Points, in no order, along strands that fork, close into loops and pass close to each other.
Points whose rows are less than 72.7 apart are linked; no others are. Some points are linked to none.
manu: [-17 -22 12 10 10 33 -21 -13 22 -1 11 25 5 1 -14 -5 23 26 -35 -5 13 -5 -27 19 -8 3 16 -4 19 24 4 23 -5 2 -2 -1 14 6 -3 13 4 3 2]
Vobof: [5 4 20 3 -15 -4 15 -3 -16 15 -22 -5 25 1 -24 9 -32 -28 0 15 3 17 5 -19 18 -27 2 -7 24 -27 4 -17 4 0 5 -8 20 -25 2 14 6 -28 -3]
diza: [-12 1 -8 -5 25 -25 0 -15 -2 14 -2 -23 -8 0 -7 -2 -14 17 5 -3 12 -21 -8 16 19 -11 -14 11 7 33 -3 -10 -13 23 -4 30 -8 6 8 -30 19 5 -13]
Vitet: [23 11 -35 -10 9 -8 17 12 -16 -12 9 -25 -14 -7 8 8 -19 -17 39 -3 -21 -13 19 -8 -5 -6 -6 4 -8 -8 5 7 -1 2 6 9 4 -29 -2 -28 6 -19 -1]
Goda: [-4 2 -19 0 -1 14 -4 8 4 -33 12 -1 -24 -17 19 11 20 18 0 -16 -13 -8 20 -3 -11 37 13 -6 -9 1 1 13 9 -1 0 5 -2 21 -7 -12 -4 8 -5]
vub: [4 -15 -16 25 18 -3 -5 0 -11 3 -5 -5 8 2 -22 -2 -22 -6 -8 4 9 -4 -12 16 11 -32 4 -2 18 17 -4 5 -23 2 2 2 11 -15 17 -5 13 -14 2]
lakun: [-6 3 28 -5 -9 1 -11 2 3 40 -1 8 35 45 14 -22 17 -20 -23 8 7 17 -22 4 -1 -8 -4 2 -7 -13 -2 4 -10 -23 -12 -2 -21 15 6 25 -11 26 3]
fod: [-6 14 19 0 -20 -18 3 12 -13 13 -16 7 26 -1 14 15 -8 -15 -8 -6 7 7 17 -8 20 15 -9 -6 -10 -20 -3 -30 13 -6 0 8 -22 32 21 -3 -12 14 -19]
Tidu: [6 9 23 -7 -14 29 0 -13 -6 4 2 -25 5 35 -9 4 22 -26 -20 5 -8 10 9 -9 0 13 17 3 11 -32 -1 26 -2 -3 4 -13 13 -2 -21 26 -2 -6 4]
lale: [-4 -5 -13 -29 10 -21 5 -13 17 7 -1 7 -28 -7 12 -21 -11 10 11 -4 -11 -1 3 -6 -1 9 -8 -25 -8 8 10 -14 -15 35 1 40 10 -5 -3 -22 -6 -10 -7]
Roke: [11 -3 -1 7 6 31 -1 8 -2 -12 7 -7 -3 2 0 -1 19 -2 -3 -6 -5 -10 -4 8 -10 14 15 5 9 -4 2 26 0 -13 2 -4 1 3 -10 4 5 0 10]
luzef: [-19 -30 -21 15 18 0 -10 2 16 0 9 30 3 -11 4 -12 -12 6 -20 -15 7 3 -14 16 -2 -15 11 -20 -5 34 4 6 -37 2 -12 20 11 9 30 3 -3 -3 -10]
nobik: [-14 -14 -13 2 22 6 -1 -12 18 11 13 13 -2 -6 -9 -18 4 36 4 -8 15 -25 -39 16 -3 -4 -10 10 15 30 4 21 -8 10 -8 18 2 -7 -7 -16 11 0 6]
Tufif: [-2 6 3 2 22 -4 -12 -17 -9 -12 -4 -38 -17 -4 -20 19 -3 6 -12 2 6 -15 25 7 25 1 11 16 17 16 -5 -6 -5 34 6 11 2 12 -2 -21 12 7 -22]
Ratol: [-7 4 26 -8 12 16 0 -1 14 28 -4 -7 11 7 -4 -20 13 3 -3 -3 20 -22 -24 16 12 21 2 12 14 -7 -4 1 -3 2 -8 23 -3 26 -12 5 17 10 -6]
rudu: [-10 -29 -28 -7 1 -21 -16 -7 22 -4 -3 31 -17 -8 6 -15 -12 16 -15 -1 -5 29 -7 0 -4 -31 -7 -15 -18 26 3 -13 -12 8 -17 -10 9 -15 14 0 -14 4 3]
tava: [3 3 12 -4 -4 1 -9 3 2 37 -2 3 33 43 9 -20 8 -15 0 8 7 11 -30 5 -11 -16 -14 17 -8 -10 1 7 -11 -30 -15 -6 -18 0 3 14 -1 21 9]
bet: [-8 -9 -12 7 -1 -11 -15 4 15 -16 0 30 -6 -30 0 -5 6 37 4 -11 12 -9 -8 17 -7 1 -9 -2 -8 26 -3 -13 11 -1 -5 -2 -11 6 5 -19 1 13 2]
desu: [-6 4 -13 -9 3 21 8 7 1 -23 14 -3 -20 0 23 0 11 -4 3 -18 -23 -8 18 -8 -15 46 17 -23 -8 -17 7 29 -4 2 0 25 10 19 -9 -4 -6 -5 -5]
seki: [1 -11 -9 5 -15 -24 0 6 7 -8 -4 25 3 1 10 -2 8 1 -10 1 -5 24 -6 2 -6 -26 -9 -8 -15 4 -4 -12 11 -12 -6 -31 -19 -8 8 16 -18 15 14]
dekot: [-2 14 12 2 -20 -19 13 21 -22 29 -13 15 34 10 23 13 -16 -32 2 -11 1 13 3 -15 8 5 -20 -7 -21 -29 4 -28 8 -16 -3 14 -17 17 28 -5 -15 8 -15]
vili: [-2 -5 -13 -18 4 -9 9 4 18 1 4 28 -16 -19 15 -26 -8 14 24 -7 -4 -3 -14 4 -7 9 -5 -23 -2 3 7 -7 -2 9 -8 31 5 3 -7 -16 1 -8 4]
rusir: [6 12 10 11 7 29 8 19 -18 -6 2 -31 10 8 2 16 12 -15 0 -10 0 -18 11 8 7 23 12 18 6 -19 -6 15 -1 -12 7 3 -7 15 0 8 6 2 -13]
fol: [3 1 4 0 -23 24 -6 -10 4 -18 7 11 -3 8 -3 5 27 -5 -13 13 -13 18 15 -21 -17 7 20 -18 7 -14 -3 30 20 -9 7 -29 23 -11 -29 27 -3 -12 25]
gon: [-7 8 -7 -31 17 -12 4 -28 4 11 6 -14 -33 8 8 -15 -10 1 1 -1 -9 -9 12 -7 2 18 -5 -22 -3 6 8 -7 -21 48 8 41 10 1 -8 -17 1 -1 -13]
Favop: [7 6 -6 -6 -6 -2 5 20 -6 35 2 4 33 38 22 -20 -9 -31 17 0 -10 8 -26 -1 -21 -18 -17 8 -22 -21 7 10 -22 -32 -11 7 -12 -10 3 8 -8 10 9]
Gumo: [2 9 -8 12 12 5 -16 -11 -18 -23 -7 -40 -13 -4 -28 30 3 2 -14 4 5 -6 43 -1 21 -5 21 6 16 11 -10 3 -2 29 11 -6 12 12 1 -18 5 4 -13]
Kor: [-2 -10 25 38 -1 23 -8 14 7 -8 2 22 8 -12 -16 1 16 22 -20 -4 11 -12 -14 29 -4 3 3 2 6 23 -11 -2 13 -17 6 -19 -20 15 15 20 -4 17 5]
bot: [-9 11 16 -17 16 -15 -2 -22 -6 37 -18 -27 11 35 -1 -7 -29 -3 12 17 8 0 -6 -6 5 -18 -14 26 14 3 7 -10 -15 14 -17 9 -2 -17 1 -1 15 15 -14]
tok: [-18 -28 -3 28 21 17 -16 -3 12 0 8 30 10 -3 -12 -10 1 12 -33 -9 15 0 -24 28 -1 -19 13 -12 11 31 1 14 -24 1 -5 5 9 4 27 6 1 6 -2]
dud: [7 -12 -7 -15 -6 -11 -14 -28 2 1 -4 -17 -9 32 -3 5 1 -10 -25 18 -5 38 4 -11 0 -31 -5 21 -6 8 -3 2 -9 9 -6 -34 6 -28 -3 14 -12 16 9]
ger: [-6 -3 -21 -2 23 -19 -19 -10 2 24 -7 -20 -2 42 7 -9 -20 -10 -12 13 0 15 -9 -2 -5 -21 -8 15 -19 19 2 4 -34 9 -6 7 3 -17 3 2 -2 18 -1]
Pidiv: [-6 -18 4 16 -1 12 8 18 4 -3 9 32 14 -6 8 -16 4 -15 -22 -8 -6 5 -17 8 -8 1 15 -28 2 4 9 17 -19 -17 -4 5 6 8 17 25 -8 -10 6]
ral: [-1 -4 19 -19 -11 -12 -2 -15 11 0 -16 -5 -7 3 -4 -3 -5 -2 -12 6 2 18 6 -2 17 0 2 2 4 -12 3 -16 6 19 5 -3 3 2 -8 5 -3 2 -1]
nutu: [-4 -7 -27 -11 -3 -19 -15 -12 24 -23 5 23 -20 -25 0 3 11 50 0 -2 10 3 -7 3 -12 -6 -15 14 -8 27 -2 -11 23 3 -13 -16 -10 -13 -8 -27 -2 20 6]
tuzat: [-10 -22 -29 -5 10 0 -18 -16 14 -11 9 13 -17 0 0 -3 -2 17 -24 -5 -10 17 0 -3 -12 -21 9 -10 -9 24 3 18 -20 10 -12 -4 19 -18 4 -3 -2 -2 0]
detog: [-7 25 -7 -10 23 9 1 -2 6 19 7 -29 -6 16 7 -7 20 -1 15 -10 3 -35 -6 7 0 34 -1 19 -4 0 -2 16 -5 10 -4 36 -10 21 -13 -24 18 17 -11]
Sif: [-6 -18 -18 -8 15 -1 -18 -29 11 -11 5 4 -22 0 -18 1 5 26 -16 5 6 2 -2 1 0 -17 7 1 13 29 6 15 -9 24 -6 2 24 -20 -6 -6 9 -8 -1]
vasa: [-2 6 33 16 -19 8 3 18 5 -15 -9 6 0 -30 2 6 13 12 -2 -2 12 -12 7 7 7 36 4 4 -3 -8 -11 -20 25 -9 14 -5 -16 38 0 18 -3 3 -4]
Nosop: [6 1 0 -8 15 18 3 -9 5 -8 10 -12 -20 -23 -20 -8 14 17 13 0 2 -30 -4 0 3 15 6 -3 21 11 3 17 15 13 2 12 12 -7 -25 -14 16 -25 7]
zate: [-17 -19 -18 -6 22 -10 -8 -27 16 -5 12 11 -19 -14 -14 -10 -1 43 -6 -1 8 -13 -20 10 4 -15 -7 6 15 44 6 10 -5 26 -8 11 12 -16 -9 -18 9 -9 2]
mivo: [1 -2 -13 16 19 8 10 26 -12 -9 8 5 -6 -29 8 -2 -1 5 27 -20 7 -33 -8 25 3 20 1 -1 -6 7 -7 -1 -3 -7 4 25 -14 10 8 -25 13 -1 -7]
pokub: [8 12 1 3 -16 -16 8 23 -12 13 0 26 29 2 17 4 -7 -16 17 -6 2 8 -7 0 -5 -13 -25 -3 -23 -19 -2 -25 12 -34 -6 -12 -29 2 22 2 -13 6 -5]
vopo: [6 -12 -17 39 15 20 -12 6 -16 -6 3 -3 11 -2 -35 13 -10 6 -7 7 13 -15 -8 19 -3 -33 13 2 22 26 -14 14 -11 -6 8 -14 12 -14 17 -9 13 -4 6]
faka: [-8 12 -18 -25 26 -9 10 -26 4 16 13 -31 -30 12 2 -15 -3 11 13 0 -10 -22 -8 -1 -9 7 -16 -2 -2 26 11 13 -15 35 3 31 5 -11 -20 -27 14 -3 -4]
bubez: [-2 16 -7 0 1 -13 3 16 -32 2 -8 -6 21 1 13 21 -15 -12 30 -8 7 -9 19 0 8 -4 -20 17 -18 -15 -4 -25 2 -13 -10 3 -22 7 25 -26 -1 19 -28]
Dagib: [-1 -1 -15 -8 -16 8 -9 -23 1 -23 1 3 -17 3 -10 10 9 0 -1 16 -10 19 29 -26 -10 -6 18 -22 -2 -10 -3 18 10 11 3 -21 33 -25 -28 4 2 -13 16]
dugu: [-14 0 17 -2 4 5 -24 -19 3 9 -6 -21 -1 32 -8 4 18 4 -40 5 14 16 7 10 13 -3 6 19 1 9 -6 2 -13 17 -4 -3 -1 17 -2 11 -2 31 -3]
Guzi: [3 2 9 16 12 7 15 25 -17 -7 0 -4 12 -24 -4 2 -12 -6 14 -14 7 -22 -1 18 15 7 6 1 6 -9 -7 -14 1 -10 10 12 -8 7 12 -10 12 -16 -13]
miru: [-7 4 20 -16 -18 -19 3 -2 11 12 -17 12 9 -3 8 -2 -7 -3 -10 -1 4 18 8 -12 18 12 -7 -13 -7 -22 -4 -34 12 10 2 11 -6 21 1 -3 -12 7 -6]
Rurov: [14 7 -4 -8 -21 -30 6 12 -6 29 -4 25 33 19 20 -1 -8 -21 8 2 -4 23 -13 -11 -10 -29 -29 0 -27 -20 1 -21 10 -33 -11 -18 -26 -8 22 7 -23 8 3]
zoko: [-6 -14 -16 5 18 -22 -1 -3 -2 6 -7 -1 -6 -6 -11 -8 -23 2 -1 -1 13 -5 -11 15 15 -22 -4 -2 4 22 2 -14 -20 14 -5 16 2 -3 15 -16 5 -3 -5]
suf: [11 -4 -32 -18 -15 -41 3 -1 5 -17 -15 9 -18 -19 11 6 -21 8 24 -2 -8 18 13 -12 1 -21 -19 0 -23 -2 -3 -39 16 9 0 -11 -8 -15 8 -28 -16 1 3]
Lenad: [3 -4 -30 -11 -18 -41 2 11 5 -25 -8 25 -16 -33 17 6 -11 15 20 -4 -9 13 13 -10 -4 -4 -17 -16 -30 0 -3 -38 19 3 -4 -7 -15 5 12 -28 -18 6 3]
rurun: [-13 -5 35 -7 -19 -11 -4 -11 2 27 -8 10 26 36 5 -5 6 -18 -37 7 5 34 -5 0 12 -14 -2 4 -2 -14 -5 -10 -2 0 -6 -13 -12 11 6 30 -15 21 -1]
nesal: [-9 -17 17 1 -1 29 -16 -15 24 0 9 25 1 10 -1 -13 31 21 -36 -3 -1 11 -19 10 -13 6 13 -5 10 9 7 24 0 -3 -6 -10 8 5 -9 28 -1 11 11]
lasit: [12 -1 -15 -6 -19 -31 11 -1 -5 -24 -12 -3 -10 -23 -2 29 -25 -8 12 2 -9 24 26 -25 10 -16 -5 2 -10 -15 2 -32 18 6 13 -29 -7 -13 9 -16 -13 -9 3]
kaz: [-7 2 24 13 -21 -19 -6 4 -10 -25 -17 -7 -3 -25 -12 26 -5 5 -26 1 7 9 34 -5 28 7 7 4 5 -4 -4 -26 19 15 20 -18 -7 35 12 11 -9 3 -9]
tabe: [19 8 -16 -24 6 -5 13 -20 -4 3 3 -41 -13 9 -6 8 -14 2 31 12 -9 -11 5 -8 -4 -18 -18 28 13 4 6 6 9 2 -5 -11 2 -39 -16 -21 17 -9 8]
bedu: [2 2 18 -9 10 12 27 16 12 20 6 14 6 -20 13 -34 -1 -4 33 -9 9 -24 -28 16 5 27 0 -15 7 -13 5 -3 1 -8 1 35 -2 14 -11 -3 9 -21 4]
bofe: [-2 19 7 -2 14 19 3 5 -12 9 -4 -35 1 14 3 11 8 -12 2 -8 4 -17 13 8 11 21 5 24 5 -15 -6 4 -6 4 -4 19 -9 20 -1 -6 9 19 -19]
milig: [-4 4 17 15 -13 -12 0 8 -23 -21 -17 -15 8 -17 -18 32 -17 -14 -21 2 4 8 32 -7 30 -8 13 -2 8 -6 -7 -24 7 14 16 -10 4 18 16 1 -4 -5 -16]
Buno: [8 13 27 -16 2 -4 15 -19 -15 26 -19 -26 8 16 -3 1 -22 -5 27 14 5 -6 -3 -9 10 -18 -14 35 23 -13 13 -12 7 2 -19 -4 -1 -27 3 6 14 7 -10]
noz: [1 -11 -14 -8 11 -18 -22 -28 2 8 -11 -26 -12 38 -5 1 -17 1 -18 19 4 30 0 -4 3 -32 -7 24 -7 18 -6 -4 -23 16 -7 -17 8 -33 2 4 -3 15 4]
diten: [-6 -1 -1 -13 -1 -8 -14 -15 11 -7 -5 -11 -15 9 -4 1 5 15 -15 5 10 10 7 6 8 -4 -4 13 -2 8 -6 -10 1 17 -5 -1 -2 5 -9 -9 1 25 -1]
nez: [5 -7 24 -5 -24 21 -11 -13 19 -17 2 14 -8 -7 -7 -2 34 13 -18 15 -3 11 1 -15 -13 13 14 -5 13 -11 -1 15 27 -8 8 -35 13 -1 -28 36 0 -8 21]
lev: [-2 2 3 -16 20 7 33 -2 8 21 10 -3 -6 -14 8 -31 -7 -2 27 -10 0 -29 -34 15 -2 15 -5 -18 13 14 14 16 -14 8 -2 41 7 1 -7 -16 18 -27 5]
zetep: [10 30 9 -26 -23 5 13 10 -9 10 -3 -8 20 9 26 12 14 -14 29 -2 -7 0 10 -22 -7 31 -17 21 -20 -37 3 -9 24 -24 -7 -5 -23 12 -3 -3 -7 19 -8]
Pafa: [-5 -13 -13 0 21 0 10 7 9 26 7 10 0 14 9 -30 -18 -24 9 -8 -8 -9 -31 7 -14 -5 5 -21 1 9 14 22 -49 4 -9 34 23 -10 4 4 -7 -16 5]
kepu: [-7 -11 28 -10 -11 5 -5 -13 4 4 -12 7 -2 10 -9 -6 5 -8 -32 2 1 21 0 0 16 6 10 -12 11 -15 4 -4 -5 14 8 2 13 9 -6 22 -6 -6 1]
gatuv: [-2 7 48 11 -29 2 4 11 -2 -16 -15 -6 6 -31 -6 17 -2 3 -17 3 10 -1 23 -8 21 26 6 4 7 -18 -3 -22 29 4 18 -9 -6 43 3 25 -5 -4 -10]
Rubi: [-16 -13 -5 -4 -13 4 -24 -27 3 -26 0 15 -17 1 -9 17 18 9 -30 9 -7 26 30 -17 -1 -9 22 -29 0 6 -3 11 3 13 7 -16 30 -6 -10 14 -3 -12 2]
togi: [-4 -2 2 -16 4 17 13 -12 4 0 14 12 -17 -5 -3 -17 1 -11 7 -5 -13 -10 6 -16 -7 30 20 -48 6 -15 12 24 -15 19 3 34 30 -1 -16 0 1 -36 -2]
lovit: [11 0 -24 -12 -14 -23 -5 10 2 30 2 8 19 33 25 -20 -4 -18 13 4 -13 24 -21 -13 -27 -28 -26 2 -31 -8 0 -2 -13 -27 -16 -8 -11 -18 7 3 -26 12 15]
mirif: [9 5 -5 36 8 37 -10 18 -6 -21 12 4 -4 -33 -27 21 10 26 20 9 5 -32 3 8 -17 5 13 2 13 17 -19 14 20 -13 17 -16 9 -9 -5 -9 16 -15 12]
bidal: [0 8 36 38 -14 15 1 30 -1 -8 -1 7 13 -12 1 13 27 12 6 -6 17 -18 9 21 -2 33 -7 7 -14 3 -23 -19 28 -30 17 -16 -33 40 16 22 -7 12 -16]
natol: [3 -2 -9 -6 6 5 6 5 10 2 9 4 -8 7 11 -18 3 1 9 -5 -5 -2 -16 4 -8 5 -2 0 -4 -2 6 14 -7 0 -6 15 1 -4 -13 -7 -2 5 9]
vedud: [-1 4 -2 -25 20 -26 -18 -24 11 42 -6 -17 8 49 2 -24 -21 5 0 23 9 6 -24 -7 -4 -16 -19 16 -5 18 5 -3 -27 12 -11 11 2 -17 -13 -6 11 13 -4]
tudo: [16 24 3 22 -29 0 11 18 -18 -25 3 -6 7 -30 -14 32 -4 -10 18 17 -3 8 25 -24 -7 -8 2 0 -3 -23 -7 -8 30 -24 19 -43 4 -11 -12 7 1 -25 19]
Nozug: [3 16 20 -1 -16 8 23 25 -1 7 -5 4 10 -19 22 0 -5 -9 19 -15 -2 -7 3 -8 3 49 -4 -7 -8 -38 3 -15 23 -8 12 23 -8 26 -9 4 -5 -17 -2]
Til: [8 21 -3 -19 12 -6 16 -18 -16 17 -5 -45 -1 9 0 14 -16 3 39 10 -1 -20 7 -5 1 -15 -20 43 15 8 11 1 8 1 -14 -4 -9 -30 -7 -17 21 7 -8]
bebod: [-12 -13 -1 5 4 16 0 18 15 14 16 31 14 16 24 -27 10 -12 -15 -14 -6 5 -26 9 -23 5 9 -21 -12 3 8 31 -30 -17 -14 18 1 15 7 19 -11 9 9]
Bino: [1 12 15 -15 1 2 18 15 9 22 -2 8 13 -4 14 -20 -5 -7 24 -9 4 -11 -13 1 9 30 -4 -12 0 -27 3 -11 3 -2 2 36 -6 20 -7 -9 1 -13 -4]
pazef: [5 3 -7 -9 8 5 4 -2 4 -21 4 -11 -25 -30 3 3 8 19 20 -9 -4 -21 14 -1 1 27 9 3 4 3 2 2 16 10 4 11 2 3 -15 -22 9 -11 2]
farub: [4 20 -9 -6 -16 3 19 18 -15 -8 7 -18 6 9 29 24 10 -17 14 -9 -15 3 29 -11 -3 34 -6 12 -20 -24 3 0 17 -15 8 -1 -18 19 0 -3 -17 18 -10]
pamup: [7 -12 -2 37 7 22 -9 13 -10 -4 3 7 9 3 -24 7 5 6 -11 -2 9 -8 -15 26 -9 -21 2 13 12 18 -9 8 -2 -19 6 -26 -13 -8 22 6 0 10 9]
Lesin: [1 3 15 2 -9 -14 10 -5 -18 6 -22 -10 10 -3 -14 22 -31 -27 -13 0 -3 17 22 -20 23 -11 5 -4 11 -23 2 -23 2 16 9 -2 12 -5 14 0 -1 -16 -18]
dukat: [17 7 -39 3 2 -12 4 17 -17 -37 7 -14 -20 -18 10 24 -5 5 34 -12 -7 -7 26 4 -5 5 -7 15 -22 3 -4 -6 12 -9 4 -14 -16 -8 6 -33 -6 9 0]
rik: [17 12 15 34 -23 3 7 17 -10 -26 5 12 6 -28 -17 26 5 -5 7 22 -8 6 15 -11 -13 -8 2 -3 0 -8 -11 -6 33 -29 22 -50 -6 -5 0 23 -4 -20 21]
bunu: [-4 -2 -2 -2 12 12 7 15 10 27 10 11 9 21 13 -32 2 -19 11 -9 -2 -10 -34 8 -13 8 0 -11 -5 -3 9 21 -30 -9 -9 32 3 7 -2 2 -4 4 8]
rav: [3 -3 34 31 -9 22 -8 11 -2 -11 -6 6 14 -12 -27 6 13 6 -22 8 8 -5 -1 16 8 -1 15 2 18 8 -9 -3 12 -10 16 -22 -3 26 10 30 0 -1 1]
Rezi: [13 22 19 -29 -21 14 5 6 9 16 -4 -6 21 9 17 -1 28 1 30 10 10 -10 -6 -12 -6 24 -16 31 -11 -30 -1 -10 32 -34 -11 -9 -15 3 -15 1 4 19 -4]
gade: [10 3 29 21 -27 -13 3 10 5 -24 -5 18 -3 -34 -10 17 5 5 -8 13 -5 11 8 -9 -3 4 -1 -2 1 -10 -5 -16 34 -18 18 -47 -13 13 2 27 -10 -10 15]
mik: [-12 3 28 -8 -8 -9 -21 -16 -3 15 -9 -11 14 38 0 9 12 -8 -37 12 11 29 8 1 15 -12 2 19 -2 1 -9 -8 -3 9 -9 -18 -12 14 7 24 -9 35 -3]
Nusav: [5 16 23 -16 -6 21 1 6 17 28 -4 -9 16 11 2 -17 24 1 15 5 15 -17 -22 7 -3 20 -9 22 5 -17 -3 0 14 -17 -14 8 -12 11 -18 7 10 14 -6]
Nosaf: [1 0 -3 -14 -1 5 8 -2 1 -8 7 0 -22 7 14 -7 1 -11 -5 -12 -21 4 18 -14 -3 35 11 -27 -6 -19 9 15 -14 22 5 28 17 4 -13 -6 -14 -13 -7]
von: [1 21 0 -2 -11 14 19 26 -7 -8 7 -13 1 -8 31 10 17 -6 20 -15 -6 -13 17 -5 -2 56 -1 1 -17 -31 -5 2 21 -19 11 17 -14 36 -9 2 -6 4 -9]
Kiv: [-12 0 6 10 31 -4 -12 -17 -10 11 -4 -37 0 12 -22 8 -13 3 -12 -3 15 -18 2 17 23 -11 4 19 20 21 -3 -2 -22 29 -1 18 0 8 11 -10 19 9 -20]
mib: [14 17 -33 -3 13 -6 18 16 -20 -19 11 -30 -20 -7 18 17 -10 -10 37 -11 -18 -14 28 -2 0 13 -6 10 -10 -10 2 2 -5 6 7 19 -8 -5 1 -34 2 1 -8]
leruz: [0 -12 20 -8 -11 29 -12 -9 29 -9 9 25 -4 -5 -4 -14 35 25 -19 4 -3 5 -16 0 -23 14 11 1 11 2 7 20 19 -13 -2 -22 9 -5 -23 28 5 -4 20]
bon: [5 -17 -2 7 -10 -14 -2 -6 0 -1 -6 5 4 13 -7 1 -6 -7 -23 8 0 28 -10 -1 5 -38 -1 5 -2 4 -3 -7 -6 -3 -4 -36 -2 -22 15 23 -9 2 13]
gezo: [4 3 -30 6 -6 -19 3 14 -6 -43 2 13 -20 -39 16 17 -3 19 23 -10 -5 1 20 2 -8 3 -5 0 -25 5 -3 -18 20 -13 3 -18 -19 -2 9 -25 -10 4 4]
Sez: [18 -1 -27 8 3 -3 11 13 -17 -10 -1 -8 0 -11 -7 6 -17 -16 24 4 -10 0 4 -5 0 -19 4 -4 4 -11 1 0 0 -11 7 -7 6 -30 3 -12 7 -24 6]
siz: [-11 -8 0 -5 26 6 10 -18 16 26 11 2 -1 6 -2 -30 0 9 8 -6 10 -24 -42 15 -3 1 -7 -3 18 22 13 25 -23 15 -7 29 12 -6 -12 -4 18 -14 7]
fusa: [-10 -19 -18 3 -12 -32 -11 -2 18 -3 4 45 -2 -4 16 -9 6 11 -18 -3 -4 28 -6 -3 -8 -32 -6 -21 -24 19 -4 -13 6 -9 -16 -27 -15 -10 18 23 -27 13 11]
zovi: [-3 -13 -6 20 -6 10 -1 12 -5 -20 11 27 5 -9 3 7 14 -6 -25 -2 -15 12 9 -7 -10 -2 20 -29 4 3 -2 17 -2 -16 2 -17 8 0 6 23 -6 -13 7]
lun: [17 16 -4 3 -25 -10 13 8 -16 -24 -6 -10 1 -29 -5 36 -13 -15 23 7 -9 10 29 -28 1 1 -1 7 0 -29 4 -17 28 -10 20 -34 2 -6 -10 -9 -2 -21 5]
samur: [-10 -14 -4 4 -12 -4 -14 -8 6 -31 10 24 -13 -10 8 11 19 13 -30 -3 -16 18 23 -9 -5 1 16 -21 -2 8 3 11 8 -2 2 -21 9 8 3 19 -8 -3 2]
vimo: [-1 5 13 34 -2 23 -11 16 -21 -21 -5 -3 11 -13 -27 15 3 -2 -20 9 9 -9 18 10 11 -2 24 -14 17 7 -15 4 1 -1 16 -10 11 19 9 16 6 -4 0]
zasul: [4 0 2 -21 12 19 12 -21 9 1 15 -1 -19 -5 -5 -22 8 0 16 2 -10 -16 -10 -9 -10 18 12 -32 19 1 13 28 -4 15 -4 22 24 -15 -28 -7 15 -31 8]
Nudiz: [17 1 7 14 2 3 12 17 -19 -5 -5 -4 17 -15 -14 7 -19 -10 26 2 6 -11 -5 11 8 -20 -4 15 11 -10 -1 -16 3 -16 4 -8 -6 -21 13 0 15 -21 -6]
Vepaf: [-10 4 3 27 3 17 -17 -4 -16 -24 -7 -11 -1 -8 -30 18 8 4 -26 7 10 0 31 2 19 -8 32 -17 19 11 -14 5 -3 21 12 -1 21 15 3 6 9 -3 -1]
Gogi: [3 -21 -23 1 11 -2 0 0 4 17 1 8 -5 18 6 -23 -19 -22 1 3 -13 6 -20 -7 -16 -25 -2 -7 -8 6 8 16 -38 -3 -12 9 25 -27 5 8 -14 -13 8]
Duleg: [0 -14 -27 2 16 -6 -12 -1 0 21 -1 -10 -4 40 9 -19 -20 -19 -9 6 -14 18 -12 -8 -18 -25 -1 3 -19 14 4 17 -41 -1 -5 0 11 -28 5 9 -13 5 5]
vebe: [-7 18 -19 -10 26 9 -2 -21 8 8 18 -33 -21 23 0 -4 14 10 4 -7 -6 -29 -7 0 -12 24 -2 24 -3 13 4 34 -11 21 -3 24 2 -5 -27 -19 12 14 -5]
zeti: [18 0 -33 -12 12 -6 1 -23 -4 -9 8 -32 -20 6 -17 7 -2 11 16 11 -11 -9 6 -10 -7 -21 -8 13 15 21 0 18 2 12 -3 -8 13 -41 -22 -28 18 -11 9]
kup: [-4 -5 -18 8 12 -1 -5 15 6 -4 10 31 0 -29 6 -13 2 26 22 -18 13 -25 -23 21 -12 5 -12 -1 -9 22 -6 -5 5 -12 -8 14 -15 2 5 -31 9 8 1]
gafud: [-7 -12 37 3 -22 -10 7 -3 2 22 -5 21 18 18 6 -5 6 -23 -39 1 0 32 -4 -4 13 -2 4 -13 3 -20 6 -7 6 4 5 -11 -1 6 1 43 -18 4 5]
lodad: [10 8 16 20 -10 0 11 20 -25 2 -11 10 26 -22 -24 9 -29 -21 15 13 5 -1 -7 -4 8 -26 -3 -1 17 -20 -3 -18 10 -18 11 -18 6 -17 7 9 12 -36 1]

A piece is all that can be reached along the links. How many separate loops has the piece of each point below (a circle has one, a figure eight two, a Y none), and how many tips (points with one link)?
zate | loops 1, tips 3
Nosaf | loops 1, tips 0
gade | loops 0, tips 3
dekot | loops 2, tips 0
vimo | loops 1, tips 0

A fork is a point with three links, a tip a point with one. Leave the first point through the second and follow the links. Name the first fork or tip that comes.
tava; Favop | ral
Sif; zate | Ratol
gatuv; kaz | Nudiz
Rubi; samur | bunu
Lesin; milig | bidal
bedu; lev | ger
vedud; bot | zeti
bofe; detog | natol
fod; dekot | rurun
